The views of a scene show one set of named points, each view turned or mirrored, and shifted as a whole, with a little noise and some points left out.

Scene 1
View 1
Rol: [ 11 -21  -7 -22 -53  45 -37  19  -4 -30  -3  -9 -17   5 -14  18  27  31
  19 -36   9  12 -32  14  -6  21  36 -38  37   9 -35 -15  -6 -26   2  -5
   2  35]
fuv: [-20   0 -11  10 -21  -6  12   2  -3  19   2  -7  13   2  12   2  22  17
  16 -10  11  27 -14  12 -19 -13  -3 -21  -9   8 -14  -5 -22 -13   1   5
 -13  13]
vatu: [  5 -23 -16 -19  -9 -11 -33  -5   1   5  13 -36  -8   2   7   8  31  41
  21 -27   4  17  -3   7   2 -24  25 -12   1  23 -19  -5 -25 -25  13 -10
 -27  34]
Ratu: [ -6  -4  -6   6 -20   9 -17  17   4 -10  -6 -16  -9   4  -6   5  34  22
  21 -22   5  15 -27   2  -4  -7  21 -17   0  13  -8   9 -10  -8   7   0
 -12  19]
Lizon: [-12   3   9  36 -24  13  18  18  -7 -14  -6   1   6  10  -5   2  22  -8
 -10 -11  -3  13 -29  11  -2  10   2  -4 -13  -5   1  22   5   3   0  -1
  -6 -17]
bik: [-17 -12 -10   4 -20   1   1  11  -1   0   4 -16  -1   7   2   6  24  20
   4 -19  -1  19 -25   9  -3  -7   8  -9  -3  -1 -19  -6 -21 -17   4  -9
 -12  12]
tov: [-13 -19 -14   2 -19 -15  22 -21 -24  39  26  -8  26   5  30  13   5  18
   4  -8   9  36  17  31 -22 -15 -16 -22 -14   4 -32 -24 -30 -34  -7  -7
 -16  12]
Fogam: [ -2   3   8   0 -25   8  -8   9  -1  -1   9 -13  -1   6  25  10  11  11
   1 -21  20  12 -15  13   5 -16   9   0   2  18  -2  16   1   0  15   4
 -25   4]
gusos: [  7  13  23 -14 -56  40 -11  17  -5 -12   7   6   0   8  31  21  -4   1
   4 -34  40  11 -26  22   0   0  10 -11  33  22  -7  17  23   7  15  13
 -17   5]
nise: [-12  -2  17  14 -33   4  39  -9 -32  18  33   4  30  13  47  19 -21 -16
 -39 -12  17  23   3  38   2  -4 -26   8  -6  -4 -17   4   4 -11   5  -9
 -21 -25]
Mam: [ -9  18  11  29  -9 -13  11   7   2  14  -2  -6  12   4  19   0  21  -2
  14 -10  12  20 -12   6  -8 -27  -1   2 -28  23  18  36   4  11   9  13
 -27  -9]
Danu: [-23  23   5   6 -29   0  20   3   0  35   1   9  19  -4  37   5   8   5
  30 -12  40  31 -13  18 -30 -27 -12 -24  -5  26  -4   8  -8   1   2  25
 -20   9]
seki: [ -7  -5   0   0 -35  20  -2  12  -5  -5   3  -6   0   6   8  12  16  14
   9 -22  14  19 -26  16  -8   1   8 -17  10   6 -17  -1  -5 -11   5   0
  -9  11]
rem: [ -5 -14   2   8 -24   8   2  10  -9 -12  13 -16   0  13   8  12  11   6
 -22 -20  -3  11 -21  17  15   1  10   5   0  -5 -12   5  -3  -8   9 -15
 -15  -5]
bitu: [ 25  -9  15  19 -23  26 -29  22  -3 -48  -5 -18 -16  11 -15   8  33   3
  -6 -29 -12  -2 -23   2  20  11  37   2   0  14   8  42  23   5  15  -9
 -15  -6]
Kadad: [-36   3  -1  11 -28   1  33   7  -6  22  13   1  14   6  24   7   3   5
  -7 -10  17  26 -25  20 -14 -11 -18  -8  -5  -7 -18 -10 -20  -8   1   1
 -14   0]
todo: [  3 -24  -2 -14 -40  33 -21  17  -6 -30  13 -20 -14  14   0  18  13  21
 -14 -34   0   7 -32  17  18  13  25  -5  29  -5 -27  -7  -7 -17  11 -18
  -9  15]
tup: [ -2  14   3  17 -17   7 -12  17   9  -6 -16 -11  -4   1   0  -1  35  14
  31 -19  14  15 -27  -3 -11 -17  16 -13  -9  25   8  29   1   7  10  14
 -17   9]
fibid: [  3 -29  -9 -11 -27   6 -12  -5 -18   2  23 -20   2   7  12  17  11  24
  -4 -24   3  19   1  22   3  -2  12 -13   7   5 -30 -14 -15 -31   5 -16
 -13  15]
View 2
Lizon: [ 24   5  32  30   0  16   7 -12   0   0   9  23  22 -10 -12 -44  34  -5
  45  -4 -20   1  13 -11  16  -7  -8   3 -24   3 -19 -10   8 -10  36   2
   1  28]
tov: [ 15  36  33  48 -33 -23 -13 -32 -15 -28   7  31   3 -13 -11 -16 -17 -14
  36   6 -51  12  37  20 -12  15   5  -7  -9  -8  23  21 -23  16  -2 -46
  -5   7]
Rol: [ 28   0  42  -8   8   1  59 -14  17 -21 -12  26  -3   1  -4  17  -5  18
 -13   6  34   3  23  -3 -14 -19  32  21  10 -12  14  14  -3  -6  48  -3
  -1   2]
tup: [ 26  -8  12  24 -36  -6  11  14   2   8 -21  10  27 -21 -14 -19  18  -6
  42  -7   5  -5  18 -16  13 -26  -5  18  -9  -6  -3  -3   1  17  48  -9
 -19  23]
rem: [  9  12  39  16   3  -2  14 -14   5   1  15  28  16   0 -14 -31  25  -4
  25  10 -25  -4  10 -10   8 -13  -2   8 -14  14 -12  16  -4  -4  24 -18
   1   6]
Kadad: [ 17  10  34  41  -5  -2 -10 -28 -12  -5  10  22  11 -12  -4 -32 -16 -23
  50  -6 -28  -5  23   5  -4  21  -6  -5 -17  10  -3  18 -18  -2  15 -28
 -11  25]
Ratu: [ 21   5  32  17 -24  -5  20   8  13   1 -11  22  13 -14  -7 -12  11   0
  29  -2   6   1  20  -5   0 -21   6  18  -8  -1   0   7  -9   9  42  -8
 -11  12]
Danu: [ 27  -9   6  46 -28  -9  -9 -18 -29  -5 -17   5  29 -18  -5 -18 -25 -25
  58 -11 -17  -9  32 -12   4  19  -6   5  -2  -8  14   7  -6  17  20 -37
 -33  34]
seki: [ 23   3  31  16  -3  -1  22 -17  -1  -9  -2  20  10  -5  -7 -13   0  -2
  25   1  -1  -4  21  -7  -2  -5  10   9  -5   0   3  12  -3  -1  31 -17
  -9  16]
fibid: [ 12  27  39  15 -12 -19  19 -22   5 -16   8  31   5   1 -15  -6   1   3
   8  16 -26   5  24   3  -8 -12  14  10  -1   3  14  26 -15   7  17 -34
   5  -7]
bitu: [ 16  -1  25  -4  -5   6  40   8  13   9   2  20  27   0 -19 -26  63  16
  11  13  -3  -3   3 -34  27 -46  -2  28 -11   0 -16  -6  20   0  54   4
   9   6]
gusos: [ 27 -15  15   4  19   3  41 -27 -20  -8  -6   6  23   9  -6  -7  -1  -3
  15   6   1 -16  17 -34  13   2   6  15   8   1   8  11  18  -5  32 -28
 -16  23]
Fogam: [ 15  -3  17  16 -13  -9  14  -6  -5   8  -2  12  29  -4 -15 -19   9  -9
  32   3 -17 -12  13 -22  14 -16  -7  16  -2   9   0  17  -2  12  27 -31
 -14  12]
fuv: [ 22  12  30  38 -29  -6  -3  -9  -3  -8  -8  23  13 -21  -7 -20  -8 -12
  45  -7 -15   4  29   9  -5   2   1   4 -12  -4   9   8 -18  10  25 -24
 -14  18]
bik: [ 12  14  41  24 -19  -8   8  -5  11  -2   1  30   6 -12  -9 -19   2  -6
  31   1  -8   1  23   8  -8 -12   6   6 -13   6  -1  18 -21   2  31 -15
  -5   8]
todo: [ 11   8  48  -8  18  -2  42 -16  17  -4  13  31   4   8 -10  -7  12   8
  -2  17   5  -6  11 -10  -4 -20  16  14  -2  13  -3  23  -8 -11  35 -13
   6  -2]
vatu: [  7  21  32   9 -50 -31  16  13  19  -1 -13  27   8 -13 -18   4   0   2
  11  14 -10   1  28   4  -6 -32  11  23   3   1  17  31 -27  26  28 -33
  -8 -13]
Mam: [ 19  -1   8  38 -37  -7 -13   5 -15  10  -7   9  37 -21 -15 -39  22 -18
  62  -7 -31  -7  17 -22  25 -11 -22  11 -15   0  -8  -4   2  19  30 -26
 -18  27]
nise: [ 11  17  23  35  16  -2  -8 -54 -34 -11  32  19  23   7 -15 -43   5 -22
  43  13 -70  -8  16 -16  16  22 -15  -9 -15  13  -2  19   6  -5  -6 -50
  -2  19]
View 3
Rol: [-75 -10   2  40 -19 -10  17 -19 -14 -21  44 -38  15   9  -1  12   6  33
  22 -25 -25  22  36  13  -7  26  28 -19  36 -15  11   0  15 -14 -11   0
  -6  -9]
seki: [-33 -15   7  -1   4  -4   2  -5  -8   7  18 -13  14  -2  -2  17  15  14
   7 -12  -5   2  17  17   1  22  16 -21  24 -10  10  -5  -3  -1 -10 -11
   0   1]
tov: [-28 -12  -5   8  36  13  -8  22  11  41   4  19  13 -23  26  13   6 -21
 -12 -27   3   5 -28   7 -28   8  15  -4   0  -2 -22 -13   9  -2 -14 -10
   2  12]
Fogam: [-20 -17  14 -20   4  -8   6  14 -10   3  10  -7  15  -8  -8  31  12   4
   5  -4   0  -8  25   7  -2  28   4 -10  27 -11   8   9 -21  15 -19 -17
  -1  11]
tup: [-37 -15  14 -28  -5 -13 -19   1   8  15  27 -19  16 -16 -18  27  28  26
  15  -7   2 -25  33  19  -4  24   3  -1  30  -2  24  15 -32  14 -22 -26
 -13  -3]
vatu: [-65 -10  10  14  -7 -15  13  28  15  14  32 -10   8 -32  13  33   0  11
   8 -21 -10  -5  22 -19 -22  36   7  10  21   4 -11  18  -9   0 -28  -8
 -10  16]
fibid: [-39 -14   1  17   4   1  20  15  -5   4  24   0   9  -5  19  18  -3  -6
  -2 -18  -8  11   5  -5 -10  23  11  -3  15  -6  -6  -1   7  -5 -14   3
   1  10]
bitu: [-19 -11  11 -26 -38 -17  15  -6 -18 -22  52 -32   6  24  -3  19  11  16
   8   5  -6 -15  52  11  15  29 -11  19  26  -6  42  19 -37  14 -12   7
  -2 -10]
rem: [ -9 -16   7 -13  -7  -1  20   7  -8   6  19  -7   1  11  11  19   5   3
  -2   0   5  -5  14   7  15  31   2  -9  11 -10  14  -1 -11  -1  -3   6
   4   9]
Lizon: [  2 -17   5 -36  -5   2  -9 -11  -1  20  24 -11   4  16   2  11  22  12
  -1   1  12 -19  11  31  18  17   0  -5  12  -5  37  -7 -20   5   1  -5
  -1  -6]
Ratu: [-49 -13  10  -5 -11 -12  -3  -3  10  14  28 -21  10 -12  -4  21  17  27
  12 -12  -2 -13  27  11  -1  28   8  -8  25  -2  14   7 -13  -2 -14 -13
  -9   2]
fuv: [-37 -16   4  -9  15   2 -14   3  16  40  11   0  13 -21   3  19  18  12
   4 -18   5 -11  -2  17  -9  20  15 -13  14  -4   2  -5  -5  -2 -13 -19
  -6   9]
Danu: [-25 -19  10 -27  40   0 -34   7   1  31 -11   4  26 -27 -22  25  32   2
   5 -16   4 -12   0  31 -17  13  21 -27  27 -12  -4  -5 -14  16 -23 -45
   0   7]
nise: [ 31 -21   3 -26  35  13   7  18 -29  12 -14  24  12  12  13  16   8 -37
 -20   3  14   6 -15  19   7   9   7 -20   3 -18  -2 -17  -5  10  -1  -4
  23  14]
bik: [-36 -14   7  -1  -1  -3   7   3  14  27  20  -8   5 -10  10  22   9  19
   3 -11   3  -7   8   8   4  31  10 -14  12  -1   6  -4  -2 -10  -6  -6
  -6  10]
Mam: [ -4 -17  13 -51  13  -5 -24  15   6  32   7   1  15 -16 -14  28  26   0
  -1  -1  14 -32  15  18  -4  19  -7   3  19  -2  18  12 -39  24 -20 -27
  -6   5]
View 4
Danu: [ 18  28 -18  -3  39  13  11 -31 -25   3  10  -2  22   3   6 -12   0  35
  12   3  19  -8  18   1  26 -11  -6  17 -44 -27 -24   9  10 -12  21  31
   4  24]
seki: [ 13  11   2  -5  37   9  -6  -4   6 -14  29  -6  23   8   4  18 -10  13
  10   6   2  21   9   2  -6   4  -7  -3  -3 -23 -24 -11   3 -16  21  13
  17  23]
Rol: [ -6   6  11  -9  37  13 -29  12   4 -35  57 -37  28  32   1  40 -11   9
  13  12  -1  59   7   5 -28  17  -1 -27  15 -24 -47 -21 -16 -37  18   5
  39  34]
gusos: [ -5  21   8  11  24  -4 -12 -15   6 -35  37 -19  -1  -4   1   8  12  20
  30  11  13  29  -6 -13 -15   4   1   5 -11 -23 -21 -15  -8  -5  24  15
  17  28]
vatu: [ 20  -5 -11 -28  59  25 -12 -10   5 -20  45  -5  53  34  -5  44 -17   6
 -33  26 -14  30  18   8  -6   5 -13  -5 -32 -56 -32  -2  16  -5   8   0
  16  32]
Kadad: [ 26  23  -7  -7  48  10   1 -16   2  18   5   3  26  -8   8   1  -7   7
   5 -12   2 -19  20   3   9 -10 -13  15   1 -25 -10  -3  14 -15  25  24
  13  17]
tov: [ 14  22 -22 -38  64  28 -22  -5 -14  27  11  -2  49   0  14  27  -3  -4
 -14  -7   1 -32  11  14   7   7 -36  13 -25 -40 -10  23  12 -11  14  26
  19  21]
Ratu: [ 23  -1   0  -6  37   9   7  -1   3 -20  35   0  35  27   3  19 -27  18
  -4  17  -4  32  16  10   1   2   0 -14 -10 -20 -33 -13  13 -15  15   6
   7  23]
fibid: [  9   6  -5 -26  53  20 -26   2   9  -9  36  -8  37   9   6  42  -3  -8
 -12   8 -10  11   5   4 -15  14 -24   0  -6 -42 -16  -1   6  -6  15   8
  25  27]
Mam: [ 32   8  -9   1  29  -5  32 -17  -2 -14  14  26  26   3   1  -5 -20  26
  -6  18   3  -1   7   1  21  -4 -10  10 -45 -16  -8   2  31  15  15  13
 -21  10]
todo: [ 14   3  13  -9  47   8 -24   2  30 -23  42 -10  26   9  -2  42  -8  -9
  -3   6 -12  32   8  -4 -27   7  -8  -6  27 -36 -19 -26   1 -10  20  -2
  28  27]
rem: [ 24   2   7  -7  41  -1  -4   1  29 -15  26  10  23  -5   1  26 -11  -5
  -5   6 -10   8   4  -2 -13   6 -13   4   9 -25  -3 -18  14   8  19   5
   7  15]
bitu: [ 17 -15  20   8  13 -20  15  19  34 -59  47  16  15  14  -2  28 -28   9
   3  33 -14  50 -14  -5 -20  19  -6 -20  -8  -7 -13 -24  13  19  14  -9
  -8  10]
Lizon: [ 28   6  10   7  23 -14  20  14  16 -13  15  21  17  -3   9   4 -28   7
  10   4  -5   3   1   4   0   5 -10  -9   6   4  -3 -12  16   1  19  16
  -7   5]
bik: [ 25   4  -3 -12  51  15  -3  -3  10  -2  29   2  40  15   2  23 -20   4
 -11   4  -8  12  20   9  -1  -2 -10  -5   3 -28 -23 -13  16 -16  18   9
  15  22]
fuv: [ 26  14  -9 -15  49  18   5  -7 -12   8  16   3  41  13   9  13 -18  14
  -5   2  -1  -3  19  11  13  -3 -13   0 -18 -24 -22   3  15 -19  18  19
   9  21]
View 5
tup: [  6  -4 -19   0  16  -9  44   2  -3   9  -1  25  -3  -1  16 -10  -4 -19
  45 -12  30   4  -2 -42  22  24   0  13   6  -3  20  -3  16   6  20 -24
  15   3]
Danu: [  2  -2  11   7  14  -9  -9  11   9 -10 -10  -7 -24  -2   0 -10 -23 -43
  35 -23  17  22  22 -29  33   5  16  -1   6 -16   7  -2  -3  32  11 -24
   5   3]
vatu: [ 26 -13 -21  36 -13  -8  37 -10 -22 -13  14 -24  22 -25  31  -1   4 -14
  52 -31  37  -3 -28 -46  -6  25 -14 -10  12   4  28  -3   3  24  -4 -18
   5 -19]
Kadad: [  4 -12   9  17 -14 -16 -11 -23 -12  -4 -15  -7 -23   1 -10 -11 -33 -28
  14 -31  10  19 -12 -23  14  -4  15   6  -8  -4   3  16  -9  21  -1 -17
  10   1]
gusos: [ 14   6   9   7   0  17  18   8   3   1  16  36 -18  -9  13  17   8 -21
   2   3   0   0 -21   4   7  23   9 -16  -1 -12  14   8  -2  20  22   0
  -4  11]
rem: [ 15 -14  -5   8 -26  -8  20 -28 -23   0  -3  19  -1   3  11  -8 -14   5
  15 -10  17  -2 -45 -14  -5   8   1   1  -6   1   8  18   3  16   5 -12
  16   3]
Ratu: [ 12  -6 -23  20   0  -7  41 -13 -12   9   4  17   0 -15  12  -4   4 -18
  37 -22  24   1 -17 -36   6  25  -6   9  -3   4  24   4   4   2   7 -17
   8  -5]
seki: [ 14  -5  -5  19  -6  -1  19 -11 -10   2   6  17 -12 -15   5   1   1 -23
  19 -16  11   6 -21 -18   8  19  -1   2  -6   0  17  12  -7  10   5  -7
   3  -1]
fibid: [ 23 -14  -3  30 -27  -2   8 -24 -23 -19  13  -7   8 -23  10   2   2  -8
  27 -22  20   3 -41 -12  -6  14 -14 -11  -1   2  11  13 -11  24  -9  -9
   2 -15]
todo: [ 24  -4 -16  27 -27   9  35 -26 -25   9  17  22   1 -18  15  14  14  -4
   3 -13   7  -8 -56  -7 -19  27  -5 -10 -11   7  25  19  -6   5   5   4
   1  -4]
bitu: [ 14  -4 -22  -8  -3   7  60 -13 -15  17  12  60   9   0  24   0  15  12
  27  10  21 -12 -42 -15   0  33 -11  12  -5   2  19   8  19  -1  22 -12
  16   5]
Fogam: [ 14  -6  -1   4  -6  -2  23  -2  -8  -3   4  10  -2   3  22  -2 -14  -8
  25  -8  21   3 -22 -24   7  13   7  -7   9  -7  15   3  12  28  17 -15
  13   6]
nise: [  7 -17  34  -5 -31  -4 -37 -23 -12 -25 -10   3 -15  16  -2 -14 -43   2
   4   1   3  13 -33  11   9 -19  11  -7   0 -14 -20  21  -4  47   2 -17
  16   8]
Lizon: [  1 -12  -4 -10  -6 -12  19 -26 -16  12 -13  47 -15  11  -7 -19 -17   4
  22  -3  16   7 -25 -16  16   7  -2  28 -16   2  -1  19   4  -1   9 -19
  21   8]
tov: [ 14 -21  14  30 -25 -16 -29 -24 -14 -37  -3 -36  -6 -24  -7 -16 -24 -22
  42 -34  25  21 -10 -19  14  -6 -12  -3   0  -2  -7  10 -22  36 -25 -22
   3 -19]
bik: [ 14 -13 -16  26 -15 -12  21 -24 -23   2  -1   0  -3 -11   6  -9  -9 -18
  29 -30  20   6 -27 -35   1  13  -1   5  -5   5  17  12  -6  10  -2 -14
  11  -8]
Rol: [ 25   6 -23  42  -7  17  44 -10 -14   9  30  29  -3 -45  11  25  45 -29
  17 -17   7  -5 -34  -8  -7  48 -19  -9 -11   6  34  11 -19  -7   0   8
 -16 -13]

Which points are out of place in each view (at most two, in the order of its rows)? Write none if all are in place.
view 1 | gusos
view 2 | none
view 3 | none
view 4 | todo
view 5 | bitu
